Points on a hilly landscape, in no order, each with its height.
From any point a ball takes the steepest step (drop divided by distance) to one of its 2 nearest points. It stops when none of these is lower. Distance is the straight distance between rows; heights are no part of it.
Z_507: [177 126 141 105  99 116 138 102  86  94  92 131 109 133 107 146 157  89
 154 125 152 103 113 115 130  97 122 127 223 169]  height 197
Z_350: [129 136 110 115 142 127 114 100 138 172 136 119 153 127 204 122 187 146
 148 127 108 114  97 136 102 113 113 133  68 135]  height 196
Z_78: [100 130 125 138 137  93 102  84 117 126 137 115 132  99 191 160 144 164
 149 136  87 154 111 175 173 142 134 124  67  97]  height 376
Z_397: [117 117 100 118 146 122 126  84  94 132 115 128 122  94 139 173 124 103
 172 112  91 131 103 162 177 163 126 164 150 155]  height 581
Z_213: [117 125 123  93 164 200 149 116 139 186 114 149 135  88 154 128 145  59
 111  77 102  95  81 123  87 143  86 174 165 172]  height 329
Z_599: [102 137 172 141 119 112 129 121 186 123 129 130 101 102 173 175 119 130
  60 119 122 175 148 161 157 132 113  81  71  77]  height 129
Z_805: [139 138 150 125  89 150 162 183 127 111 113 134 123 155  73 112  69 112
  87 139 158 138 154 116 123 122 128 116 187 133]  height 509
Z_506: [114 121 101 167 139 110  89 138 112 127 159 123 163 136 122  88 134 161
 149 144 151 124 139  87 114 110 149 153  63 121]  height 136
Z_649: [172 128 156 100 102 102 136  83  69  89  92 126 110 123 131 169 171  80
 181 119 141 112 100 139 161  96 111 133 191 174]  height 212
Z_255: [165  83  83  85 146 113 136 168 134 124 112  86 140 193  80 113 100 191
 171 185 117 126 145 150 119 156 150  67 168 111]  height 239
Z_247: [ 90 106  61 108 180 206 151 156 169 198 136 140 131  99 138 100 115 100
 125  96  88 112 104 128 101 181 129 190 126 131]  height 727
Z_527: [105 113 105 136 145 155 139 167 139 142 134 122 112 134  87 138  53 134
  92 131 113 155 147 129 150 182 133 132 131 109]  height 422
Z_593: [108 120 100 169 133 167 118 146 108 153 144 139 152 117 110  87 125 100
 132 104 125 105 115  76 106 121 129 199 117 152]  height 630
Z_61: [176 133 167  82 103 129 160 118 128 109  81 131 105 138 122 158 157 102
 120 121 145 124 119 135 118 104  90  86 212 144]  height 682
Z_158: [116 137 148 151 120 128 114 121 135 123 135 128 129 122 144 152 129 140
 106 123 130 141 129 125 131 122 124 115  98 113]  height 301
Z_140: [145 103  82 114 151  90 116 172 130 113 131 113 156 177  87  73  91 183
 135 182 159 128 165 123 112 134 151  82 105 114]  height 180
Z_33: [146 146 171 149  89 100 126 127 117  89 141 152 108 135 122 103 128 120
 106 143 182 122 157  88 110  73 149 121 158 129]  height 625
Z_496: [168 121 118  52 144 123 131  97 125 153 103 111 137 146 160 134 195 138
 165 132 121  90 102 127  92 116  85 103 170 165]  height 395
Z_205: [105 128 127 149 147 127 108 137 166 142 154 120 137 121 154 133 115 151
  93 129 125 151 139 130 122 133 128 106  59 103]  height 325
Z_409: [137 162 175 167  98  68 107 151 109  74 156 160 116 145  96  77 100 154
 124 164 201 148 187 107 133  81 172 117 139 114]  height 207
Z_304: [129 119 111 137 131 137 126 107  86 113 113 130 110 110  96 173 115  90
 171 106 101 128 107 136 172 153 136 163 181 158]  height 576
Z_648: [162 132 152 108 104  84 118 136 132  85  96 129 111 153 125 139 134 160
 126 169 170 145 163 122 123  97 140  65 178 105]  height 502
Z_838: [106 144 176 195  97  87  90  99 110  95 178 149 154 100 162 113 147 147
 127 134 157 131 146  93 130  89 147 140  45  89]  height 96
Z_667: [136 142 111 158  89 117 138 139  65  94 124 131 108 149  42 107  96  99
 175 125 150 131 153 101 164 119 172 164 219 151]  height 564
Z_557: [100 121  94 140 157 150 124 137 170 168 157 123 133 108 155 127 104 141
  97 117 105 151 133 138 122 149 126 133  68 100]  height 351
Z_264: [157 122 143 111  96 141 159 139 103 107 100 132 115 138  85 119 126  98
 125 126 151 106 124 109 115 106 120 127 226 158]  height 162
Z_969: [128  99  55 106 176 146 135 137 149 200 134 132 153 156 182 107 175 138
 201 156  77 113  82 140  98 185 122 135  89 152]  height 503
Z_629: [159 129 174  66 121 149 158 141 170 140  94 118 109 144 139 156 152 134
  78 129 136 122 121 139  85 119  77  61 167 122]  height 223
Z_208: [153  87  85  71 141 136 143 174 124 133  98  98 146 188  67 108  95 166
 155 168 118 105 134 140 113 156 144  89 202 124]  height 283
Z_592: [ 87 108  40 175 177 142 105 168 127 164 165 123 146 123  90  89  61 156
 132 122 112 143 153 122 145 197 166 190  72 108]  height 549
Z_952: [129 151 161 156  87 102 129 101  91  72 119 131  95 122 103 156 128  90
 164 121 122 145 134 138 204 114 156 134 143 133]  height 251
Z_142: [125 136 140 125 125 111 105  90 129 131 138 119 154 116 182 139 183 150
 133 129 122 122 108 126 120  98 115 126  73 123]  height 199
Z_76: [171 123 153  60 127 122 147 123 156 135  98 107 114 155 138 157 162 156
 117 142 140 120 128 148  94 111  84  54 169 119]  height 139
Z_63: [122 124 128 122 129 182 152 140 127 149 113 136 120 119  96 135 112  89
 105 102 114 110 106 115 115 148 106 146 184 153]  height 330
Z_26: [117  93  67  83 167 175 144 163 154 173 124 108 129 149  92 128 107 148
 159 138  71 116 114 154 126 206 138 123 166 143]  height 681
Z_886: [ 97  97  49 106 178 171 151 138 171 193 149 124 131 105 152 127 109 131
 146 112  79 150 125 161 119 193 149 169  87  90]  height 416
Z_441: [160 116 117  88 138 131 124 110 136 151 110 121 142 147 155 119 186 148
 135 134 142  91 112 109  83 100 101 115 146 150]  height 360
Z_475: [139 134 153 145 107 115 123 145 121  97 135 137 132 144 107 106 113 142
 106 151 173 134 153  96 108  94 139 123 119 116]  height 617
Z_911: [130 162 178 180  90 107 129 156 114  95 160 160 120 140  82  75  87 131
 102 139 197 141 188 104 125  90 172 147 127 126]  height 201
Z_484: [140 117 115 114 127  60  85  83  99  98 125 120 147 144 161 129 185 190
 176 177 149 109 134 114 130  96 147 101 114 126]  height 527
Z_606: [144 126 154 141 116 120 111 103 134 127 139 144 141 115 171  96 188 128
  95 125 173  88 121  72  66  58 114 140 112 146]  height 289
Z_910: [146 141 173 108 111 161 159 136 157 131 103 130 106 130 127 160 134 109
  81 106 134 124 117 132 105 116  84  99 164 132]  height 297
Z_257: [100 117 121 121 146 124 142  80 127 135 132 121 120  44 183 178 128 102
 136  99  85 167 117 200 168 154 111 179  72  82]  height 602
Z_212: [125 137 149 185 113 119 113 125 109 119 160 144 149 121 124  87 135 125
 111 124 164 120 143  73 103  86 151 164  92 129]  height 168
Z_944: [130 148 142 153 101 118 134 112  94  79 114 129  85 123  74 160 101  76
 167 112 113 150 143 151 227 133 162 142 180 146]  height 257
Z_222: [151 135 131  62 155 133 138  83 123 159 110 108 137 128 182 156 181 127
 168 123  99 111  83 152 107 130  73 106 141 161]  height 418
Z_963: [137 105  94  91 131 154 140 183 116 135 104 109 138 171  60 118  78 145
 143 151 117 117 135 129 129 162 134 113 192 124]  height 328
Z_245: [167 122 141  82 129 115 133  84  80 113  86 119 120 128 125 184 162 102
 186 123 120 113  98 152 145 130  92 117 192 165]  height 224
Z_809: [101 129 122 166 128 111 108  79  81 114 140 135 135  83 162 154 135 107
 149 105 100 130 103 144 164 131 141 185 105 136]  height 60
Z_359: [128 145 180 124 126 132 127  75 128 136 123 144 129  86 211 155 182  80
  99  98 112 118  93 149 116  98  78 140 102 148]  height 268
Z_567: [134 139 182 128 109 169 164 126 159 134 115 150  89 107 134 151 130  63
  63  88 128 122 113 134 117 110  93 119 156 150]  height 344
Z_265: [146 124 123  85 145 114 133 102 156 147 127 104 132 148 172 164 163 172
 148 144  90 141 115 176 121 147 102  67 107 130]  height 430
Z_34: [107 105  83  76 178 203 156 161 170 202 118 132 135 127 132 100 127 106
 122 108  79  94  97 129  86 189 121 151 144 156]  height 745
Z_68: [133 150 156 151  76 148 163 143  97 111 139 134 105 132  70  81 107  82
 110 103 168 103 149  91 119  84 152 176 190 166]  height 222
Z_165: [142 143 162 124  82 117 153 175 122  88 117 139 110 158  77  98  78 117
 101 147 178 138 175 118 123 100 150 116 201 132]  height 528
Z_54: [132  90  55  94 164 149 129 165 130 158 116 102 140 179  70 113 101 159
 177 151  82 111 113 142 132 201 141 114 162 139]  height 699
Z_53: [152  92  73 108 156 108 127 183 141 122 130  95 157 190  70  91  81 191
 154 182 130 142 152 142 120 167 154  70 119 112]  height 206
Z_803: [135 116 100 137 145  93  97 144 120 108 138 118 146 159 109  96 118 181
 145 170 166 126 159 102 110 115 159 105  97 112]  height 161
Z_996: [121 119  81 151 158 130 105 176 116 133 146 110 155 167  59  88  64 179
 137 146 131 145 157 124 136 171 154 122  96 111]  height 584
Z_574: [168 125 148  88 126  99 129 109 132 117  96 116 122 145 153 147 170 159
 129 144 151 120 130 125 101 100 107  74 164 127]  height 74
Z_894: [162 128 134 105  99 118 146 140 110  92  82 122 103 150  82 161 124 115
 158 142 132 145 136 136 157 130 123  93 221 126]  height 563
Z_224: [103 145 139 176 132 114 117 163 146 114 150 136 105 125  97 139  52 143
  86 134 132 186 175 143 169 171 151 123  96  87]  height 298
Z_678: [ 98 134 114 188 133 111  73 133 125 140 171 132 168 119 155  86 137 148
 132 132 141 127 139  87 109 111 148 156  23 105]  height 119
Z_134: [121 127 133 120 129 152 141 173 153 129 123 117 113 149  90 147  66 144
  89 130 126 152 146 140 138 162 128  96 141 104]  height 448
Z_757: [122 160 203 173  75  98 127  98 127  81 151 149 108 110 146 137 150 105
 109 113 154 136 137 116 145  80 144 129 101 110]  height 220
Z_439: [ 94 185 206 187  79 108 137 124 136  86 160 147  80 104 120 128 112  85
  95  93 148 159 169 132 195  91 164 140  97 102]  height 249
Z_905: [127 113 130  94 146 199 158 125 135 162 110 143 123 107 117 144 127  73
 109  89 103 100  90 121  98 150  91 147 192 170]  height 350
Z_869: [130 147 179 123 133  87 114  67  91  96 107 119 124  85 201 168 174 116
 148 125 103 128  91 174 170 115  99 142  99 135]  height 307
Z_375: [136 118 102 129 132  77  85  85  86 112 123 123 157 137 167 113 193 177
 183 157 149  95 118  95 120  92 152 141 111 143]  height 533
Z_225: [100  93  59 104 171 182 142 165 161 175 131 122 131 129  98 112  87 131
 136 124  77 111 115 136 118 200 143 159 143 135]  height 654
Z_870: [132 134 111 160 106 127 137 118  75 105 127 129 113 129  63 139 105  95
 167 116 119 129 117 103 168 137 155 164 188 152]  height 570
Z_611: [143 128 140 110 144 138 128 144 198 169 147 123 156 137 188 102 177 148
  93 135 137 117 120 129  59  95  99  90  53 121]  height 43
Z_588: [117 120  88 147 140 157 114 111 104 156 136 136 162 116 131 114 158 106
 155 104 115  94  92  91 112 125 125 192 136 166]  height 612
Z_480: [150 113 125 110  98 145 161 165 101 115 104 133 133 153  76  90 108 106
 107 141 156  91 138  84  98 110 138 152 228 158]  height 112
Z_787: [114 115 123  94 151 119 156  84 156 144 110 113 104  66 189 188 130 122
 137 102  79 172 122 212 169 161  97 145  85  81]  height 611
Z_659: [131 128 113  93 160 136 129  96 128 161 120 116 130 125 162 157 163 135
 157 119  93 119  90 153 129 143  97 119 125 150]  height 431
Z_20: [110 114  78  90 172 163 145 113 156 182 130 125 130 112 154 135 135 127
 154 114  81 123 106 153 121 180 124 143 128 137]  height 404
Z_311: [132 136 152 137 105 161 160 140 126 122 117 140 102 124  92 146 109  79
  96 104 127 129 119 114 134 123 114 137 186 155]  height 296
Z_72: [114 161 182 180  86 123 132  95 118 107 157 150 112 106 137 123 144  86
  95  85 149 123 129  99 123  78 142 153 108 135]  height 240
Z_640: [124 145 148 136 128 169 131  97 142 159 131 156 137  89 184 129 170  75
  90  84 119 107  90 112  87  89  93 166 117 157]  height 270
Z_977: [146 146 161 150  83  76 122  77  81  68 127 139 113 116 134 136 173 109
 164 132 162 115 128 109 140  70 152 145 154 144]  height 71
Z_11: [143  95  81  83 163 150 142 166 159 171 125 104 147 171 114 104 145 148
 160 152 108  99 103 133  85 161 114 110 139 144]  height 475
Z_931: [132 139 141 167 117  72  93 137  92  80 147 147 128 148  96 101 115 167
 150 170 183 143 175  97 137 105 178 125 132 106]  height 211
Z_392: [108 122 132 137 144 188 138 166 176 170 149 139 144 115 145  99 102 107
  46 105 133 120 122 112  79 120 100 141  88 126]  height 271
Z_41: [132 102  64 112 169 126 128 137 161 176 148 113 152 162 170 124 155 166
 188 165  81 134 100 151 112 175 124 106  80 136]  height 476
Z_89: [126 117 127  85 168 175 154 150 193 183 127 125 127 133 161 136 134 134
  94 121  98 123 111 153  90 160  97  93 122 132]  height 389
Z_460: [130 123 102 134 139 130 122 186 129 121 135 117 152 167  70  94  56 164
 105 153 144 140 160 130 118 158 140 110 106 109]  height 595
Z_126: [142 108  68 134 129 121 115 126  53 112 108 112 145 156  55 130 117 142
 207 145 118 114 123 103 159 148 155 146 206 142]  height 583
Z_371: [141 138 155  76 139 113 133  90 140 133 104 107 110 135 178 182 164 148
 139 126 107 138 112 183 139 139  77  71 122 127]  height 413
Z_113: [119 122  95 134 147 135 105 132 147 167 152 118 161 136 170  95 174 143
 145 134 129 113 100 111  93 115 123 141  55 127]  height 151
Z_2: [122 114  85 108 154 173 132 137 125 173 123 122 150 131 117 107 152 119
 150 117 112  85  88 103  99 141 116 166 146 159]  height 594
Z_884: [118 131 123 130 148 199 139 118 135 172 132 158 146  94 167 112 158  66
 110  78 113  84  81 103  80 111  97 188 139 167]  height 304
Z_253: [136 133 152 114 125 132 135  95 132 123 103 126 110 112 153 182 148 107
 118 102 113 135 106 153 149 127  91 106 142 138]  height 253
Z_674: [124 147 182 135 120 155 134  96 157 146 132 150 124  92 196 153 163  79
  68  84 126 127 103 128  91  88  81 127 110 135]  height 226
Z_681: [140 127 134 129 119 105 108  97 122 118 125 128 148 130 162 126 180 156
 133 138 148 118 125 101 105  96 126 123 104 124]  height 174
Z_453: [136  99  63  83 167 153 136 140 139 176 121 113 147 157 120 113 155 148
 197 147  84 102  92 138 105 181 125 127 149 158]  height 439
Z_947: [142 154 171 143  77 138 156 134 120  99 122 138  86 130  80 126 118  80
 114 108 155 132 142 113 143  91 133 128 184 146]  height 262
Z_709: [128 126 130  81 156 153 142 110 165 174 118 123 126 123 175 158 150 131
 116 113  95 124 101 157 104 144  93 102 125 138]  height 419
Z_151: [117 120 110 107 157 171 146 151 167 170 127 123 125 123 129 136 109 132
  98 111 101 121 111 138 109 161 109 122 131 128]  height 352
Z_573: [143 109 131 126  98 155 157 160 106 126 122 143 138 150  93  60 116  91
  88 124 168  78 136  73  71  91 126 175 199 180]  height 164
Z_124: [152 135 156  95 126 133 143  99 111 118  94 126 105 119 132 184 143  86
 145 106 114 127 107 158 156 134  89 104 180 154]  height 238
Z_706: [115 179 217 180  73  93 125 126 144  74 162 149  92 121 111 137 114 113
 109 124 160 167 175 133 183  97 153 108  98  86]  height 259
Z_538: [116 111 100 109 138 172 143 179 128 149 117 120 133 152  72 121  78 127
 114 133 106 112 127 122 121 166 127 137 173 133]  height 372
Z_146: [151 130 132 122  95 114 138 169 104  92 106 135 128 167  80  94  89 132
 122 161 169 128 166 105 125 108 159 117 225 139]  height 541
Z_102: [104 119  68 170 167 138 104 180 118 145 158 122 158 150  64  75  48 159
 126 136 126 140 156 126 138 191 159 157  77 119]  height 571
Z_702: [134 127 141 103 138 174 138 152 176 166 128 126 148 129 156 106 153 129
  75 112 138 105 109 108  57 103  87 120 105 137]  height 184
Z_384: [ 90 106  49 161 177 131 107 149 155 168 173 119 138 107 119 104  67 156
 128 118  96 168 151 141 143 189 167 173  43  86]  height 518
Z_100: [146 120  92 126 116 101 108 107  64  93 100 116 129 152  79 159 132 146
 209 148 123 135 125 127 173 139 154 129 188 129]  height 579
Z_498: [130 134 123 148 148  85 100 155 144 104 165 124 146 150  93 109  87 193
 119 167 148 166 174 129 128 143 150  61  31  80]  height 334
Z_24: [137 127 140 161 101 149 151 140  96 119 146 141 130 140  88  69 111  95
  97 120 170  99 145  76  91  86 145 187 161 163]  height 200
Z_354: [105 103  54 130 155 156 121 157 102 148 124 115 123 137  53 132  67 142
 166 127  83 122 126 126 162 201 156 160 180 137]  height 600
Z_83: [ 88  99  37 142 179 161 132 155 169 193 168 125 137 105 137  96  87 133
 139 115  92 145 138 142 121 189 154 182  60  92]  height 469
Z_122: [133  97  91  78 147 182 148 164 143 187 110 128 152 147 109  82 162 113
 134 125 120  64  90 106  60 138 107 158 160 170]  height 567
Z_240: [125 139 106 157 156 102 106 173 133 103 154 127 157 154  74  87  55 186
 114 159 142 168 179 137 132 160 160  79  48  91]  height 326
Z_740: [ 93 145 148 204 122 104  77 117 113 116 186 148 166 101 159  95 134 149
 119 129 147 136 148  94 128 111 157 154  17  93]  height 106
Z_365: [155 126 126 101 118  64  94  91  97  92 101 127 127 152 158 135 180 175
 167 179 159 113 135 111 130  90 147  75 164 126]  height 521
Z_776: [118 134 136 166 111 114 123  85  77 105 138 133 121  99 125 156 137  87
 158 112 119 123 106 129 170 121 142 170 133 149]  height 47
Z_236: [135 139 149 120 119 126 137 151 146 117 109 122 106 148 101 162 107 143
 106 142 133 158 136 141 147 142 115  75 147  99]  height 471
Z_690: [107 115 128 118 145 196 150 172 171 165 134 137 135 119 128 118  90 110
  49 109 119 119 123 120  96 146 101 136 131 129]  height 308
Z_814: [147 140 165 100 129 129 125 119 182 144 134 121 140 128 194 131 177 154
  76 127 149 124 121 120  68  86  89  73  72 121]  height 108
Z_396: [149 128 145 113 109 109 124 144 138 108 111 117 116 151 110 148 122 162
 117 154 153 149 154 127 124 114 123  68 139 102]  height 488
Z_737: [165 130 134 115  98  99 139 148 104  86  92 127 112 156  91 125 114 126
 143 153 161 134 152 113 139 105 145 102 229 131]  height 551
Z_619: [ 83 105  53 135 173 189 133 163 155 196 146 138 143 108 130  82  93 103
 121 106 100 111 119 117 105 176 139 202  98 124]  height 703
Z_804: [136 146 174 165  91 130 130  98 120 113 144 150 128 107 159 114 168  99
 100 107 163 103 123  79  86  56 127 152 109 140]  height 264
Z_680: [124 144 174 124 136 108 117  60 106 121 115 130 127  68 223 161 172  97
 129 106 103 134  87 176 143 107  84 156  93 136]  height 295
Z_388: [115 120 117 106 155 195 140 175 188 192 141 133 150 135 154  83 126 117
  71 114 126  97 100 119  58 124  89 130  89 133]  height 231
Z_989: [136 120 137 103 103 178 172 190 135 135 114 133 137 160  64 115  73 106
  79 126 135 114 138 118  99 138 110 130 191 142]  height 472
Z_66: [144 154 152 139  81 142 160 131  96 101 123 133  94 124  68 119 116  68
 137 101 154 110 130 107 146  88 152 166 207 167]  height 241
Z_216: [139 109  86 134 134  95  83  91  89 121 117 132 154 136 148  90 190 146
 174 151 157  75 106  73 110  88 143 165 150 167]  height 540
Z_966: [116 168 191 172  90 103 128 146 148  78 139 141  84 130  96 142  89 118
 108 127 149 184 181 144 187 122 147  96 110  92]  height 269
Z_806: [119 177 179 197  80 103 120 131  95  97 171 155 113 122  75  80 107 114
 121 117 189 129 174 103 146  83 177 174 133 125]  height 192
Z_50: [143 136 126 135  87 135 153 161  90  97 118 128 114 151  50 102  86 103
 143 133 147 125 152 107 143 118 153 146 223 148]  height 555
Z_190: [117 112  67 107 166 158 123 123 126 176 128 119 142 126 130 133 140 134
 187 117  83 111  91 141 132 178 134 152 136 159]  height 420
Z_769: [151 110 129  84 145 153 140 166 189 170 127 121 152 150 160  78 164 142
  73 137 160  92 118 113  41  98  89  94 103 138]  height 128
Z_153: [134 143 160 153  96 108 134  77  78  90 128 135 117 105 132 151 160  81
 163 103 139 114 108 128 157  89 140 166 147 167]  height 59
Z_176: [170 133 166  98  97 116 150 125 132 102  90 135 103 143 133 135 155 110
  93 141 164 109 130 109  98  79 109  88 215 145]  height 657
Z_685: [133 142 170 125 110 125 130 114 139 118 118 128 121 122 153 167 159 130
 105 120 134 138 122 135 127 109 104  92 123 121]  height 278
Z_56: [148 105 101  94 167 126 138 130 172 168 138 111 143 167 179 149 164 179
 170 168  76 152 108 172 106 175 106  68  92 138]  height 450
Z_956: [ 97 140 129 172 116 101  92  79  83 110 145 128 158  90 172 133 163 140
 163 124 103 129 100 130 163 114 142 171  76 121]  height 72
Z_395: [110 133 148 126 135 125 131 140 183 134 132 117 108 124 148 173  95 150
  76 122 117 176 151 159 145 153 119  77  86  79]  height 99
Z_186: [159 136 146  95 113  92 124  94 111 107  98 114 125 132 155 171 174 154
 154 140 141 134 121 145 136 106 110  85 143 121]  height 40
Z_380: [130 125 129 158 121 108 100 112 113 118 146 135 155 126 139 100 162 144
 128 132 156 108 128  77 103  88 137 148  89 128]  height 154
Z_152: [ 83 126 134 166 123  85 114 113 148 109 144 118 113  87 167 168  98 154
 112 119 107 187 161 174 190 159 146 129  48  55]  height 361
Z_459: [140  96 104  77 145 171 149 172 161 169 116 114 151 163 103  89 128 132
 114 140 128  83 107 120  70 142 102 124 147 147]  height 525
Z_708: [124 129 122 140 118 128 154 125 123  93 109 136  69 110  77 172  85  78
 142 109  95 170 148 160 225 162 144 140 179 127]  height 266
Z_518: [ 95  93  60 113 160 183 141 171 121 165 123 129 129 130  66 112  60 124
 136 116  87 109 127 119 134 208 147 179 163 136]  height 623
Z_853: [103 150 195 155 105 117 143 106 170 110 125 143  95  87 177 170 135  96
  61 104 123 167 145 155 158 110 112 105  83  90]  height 163
Z_502: [103 180 197 171  66 104 134  93 118  77 149 141  85 100 118 131 134  67
 124  84 143 127 144 130 196  73 159 148 119 123]  height 237
Z_275: [ 85 113  80 150 165 185 121 168 161 196 158 146 151 110 145  69 105 104
  92 110 115 112 113 106  92 143 127 184  71 129]  height 675
Z_109: [105 150 164 177 118  86  98 133 143  95 158 136 120 118 132 150  95 165
 102 140 139 177 166 133 170 144 149  90  52  66]  height 349
Z_509: [110 142 148 112 143  97 118  70 131 137 131 110 130  82 222 158 159 155
 134 132  88 156 103 191 157 137 108 116  63  97]  height 385
Z_219: [132 111  93 156 138  84  80 126  89 109 144 123 151 149 112  92 137 175
 172 171 161 119 150  85 126 115 168 144 104 116]  height 149
Z_115: [154 123 113 112 119 123 138 129  94  94  85 117 105 140  72 180 111 111
 182 132 108 142 121 153 188 153 129 101 215 137]  height 572
Z_238: [ 93 125 134 151 122  95 114  89 137 116 135 123 125  90 183 166 128 141
 117 121 104 169 128 172 180 148 133 131  69  82]  height 369
Z_251: [107 132 114 171 114 101  84  97  81 110 145 128 162 119 142 126 148 153
 173 135 124 122 119 102 149 111 151 163  73 116]  height 80
Z_390: [137 146 168 103 129 154 129 110 172 153 122 130 129 113 194 153 171 119
  71 104 126 130 107 135  83 102  77  97  94 123]  height 169
Z_104: [157  98 107  78 152 126 136 153 174 162 120 119 152 163 151  75 169 147
 108 158 152  84 112 112  50 107 108  95 132 151]  height 198
Z_18: [114 134 145 181 112  74  76  93  92  93 164 138 160 118 152 110 161 171
 163 148 156 126 145  92 138  99 157 149  55  98]  height 89
Z_21: [ 98 137 111 189 150 111 105 160 132 125 159 132 125 122  90 119  41 160
  96 136 134 190 185 141 168 186 168 141  66  78]  height 309
Z_10: [147 139 155  97 116  78 113  79  99  96  98 103 120 130 167 177 178 162
 171 149 112 145 109 172 161 120 110  86 114 120]  height 57
Z_414: [164 135 147 104 105  68 103 108 106  81  88 139 112 155 147 141 161 153
 150 171 165 121 144 118 128  90 139  71 207 128]  height 513
Z_22: [132 117 108 129 151 132 112 153 184 163 152 123 156 137 174  84 158 148
 107 137 140 115 114 111  71 104 116 105  35 119]  height 98
Z_227: [148 118 103 113 129 108 119 104  62  95  91 115 121 136  90 182 132 118
 211 132 109 130 107 153 192 154 133 122 197 147]  height 577
Z_736: [104 143 114 181 162  95  90 154 129 117 172 128 144 127  93 108  59 178
 113 143 131 178 180 136 153 175 171 112  36  83]  height 317
Z_29: [126 148 162  91 135  92 127  75 142 140 113 107 120 113 213 175 174 153
 132 129  97 151 104 189 143 124  87  81  79 118]  height 398
Z_285: [113 153 156 206  98 124 119 130  92 110 168 144 125 119  97  86 106 115
 117 110 160 129 153  87 124 101 167 179 113 135]  height 182
Z_45: [ 93 142 148 173 113  80 108 120 140  85 143 126 106 110 143 168  90 149
 120 142 119 192 167 158 204 159 153 108  70  66]  height 355
Z_263: [121 140 149 143 135  91 101 148 156 100 156 122 132 138 129 144  98 186
 109 152 141 172 167 142 137 134 140  56  37  77]  height 341
Z_36: [104 113  92 153 148 187 125 172 139 175 139 141 157 128 114  71 109 107
 101 108 134  92 111  86  85 126 117 189 103 154]  height 650
Z_874: [113 159 195 164  93 124 143 104 150  98 134 146  99 102 160 155 145  86
  82  99 133 146 132 135 149  93 125 114 106 115]  height 195
Z_204: [111 121 109 102 168 128 137  73 116 158 122 123 128  54 201 159 143  98
 154 107  80 144 100 193 153 149 108 181  95 120]  height 593
Z_713: [123 172 181 157  76  91 127  86  87  57 136 137  98 108 114 138 146  85
 164 107 139 122 132 138 205  87 165 153 134 134]  height 246
Z_714: [159 122 139 105 130 108 114 110 139 133 118 129 135 135 176  98 189 143
 101 143 170  84 122  86  69  70 105 111 130 145]  height 318
Z_23: [111 153 164 161 108 114 140 171 164  95 130 136  78 132  84 152  59 125
  85 133 135 193 184 157 189 156 149 107 121  92]  height 282
Z_448: [110 111 102 105 162 129 132  84 119 140 110 126 116  74 163 181 127 110
 160  97  88 141 105 181 165 169 111 161 127 130]  height 585
Z_711: [159 140 179 124  88 115 147 134 138  93 118 148 108 138 127 113 137 116
  88 140 178 119 141 102  92  69 132 103 182 136]  height 636
Z_627: [116 104 123  83 134 188 159 189 153 157 108 124 144 161  72 117  70 121
  78 129 111  99 132 132  97 161 107 119 175 143]  height 423
Z_900: [146 137 163 122 110  68 111  66  71  78 104 119 124 115 158 173 178 142
 185 150 126 137 109 158 171 107 115 115 120 129]  height 65
Z_890: [124 116  68 140 130 139 117 147  69 122 115 116 126 149  42 136  77 135
 184 141  98 128 131 121 168 180 156 149 198 134]  height 590
Z_451: [ 99 117  83 123 166 155 132 128 169 182 146 122 133 106 167 136 127 135
 130 112  88 140 119 151 120 166 131 145  88 116]  height 379
Z_927: [142 128 130 126 121 134 129 175 130 110 129 128 151 158  87 101  83 153
  90 153 164 134 165 111 101 121 132 108 120 115]  height 607
Z_716: [153 145 170 131  88  64 121  73  74  56 107 132 118 119 145 158 175 115
 180 140 139 123 120 137 167  86 140 130 151 143]  height 73
Z_959: [114 135 166 135 120 154 166 107 160 131 123 144  92  82 158 174 125  62
  74  74 119 147 126 155 148 126  97 134 136 131]  height 380

Where does a ball stop that starts at each point below?
Z_257 | Z_776
Z_518 | Z_776
Z_176 | Z_480
Z_905 | Z_480
Z_496 | Z_395
Z_56 | Z_502
Z_247 | Z_480
Z_527 | Z_776
Z_190 | Z_480
Z_165 | Z_776
Z_263 | Z_502

Call two points neighbours if one is among the 2 nearest of the other. Go from one point of each pair to the other, from neighbour to neighbour, staying as low as possible. Name the highest point that can't be avoided.
Z_380 and Z_769 | Z_441
Z_186 and Z_480 | Z_905
Z_776 and Z_502 | Z_969
Z_611 and Z_380 | Z_142
Z_776 and Z_186 | Z_716
Z_395 and Z_480 | Z_205
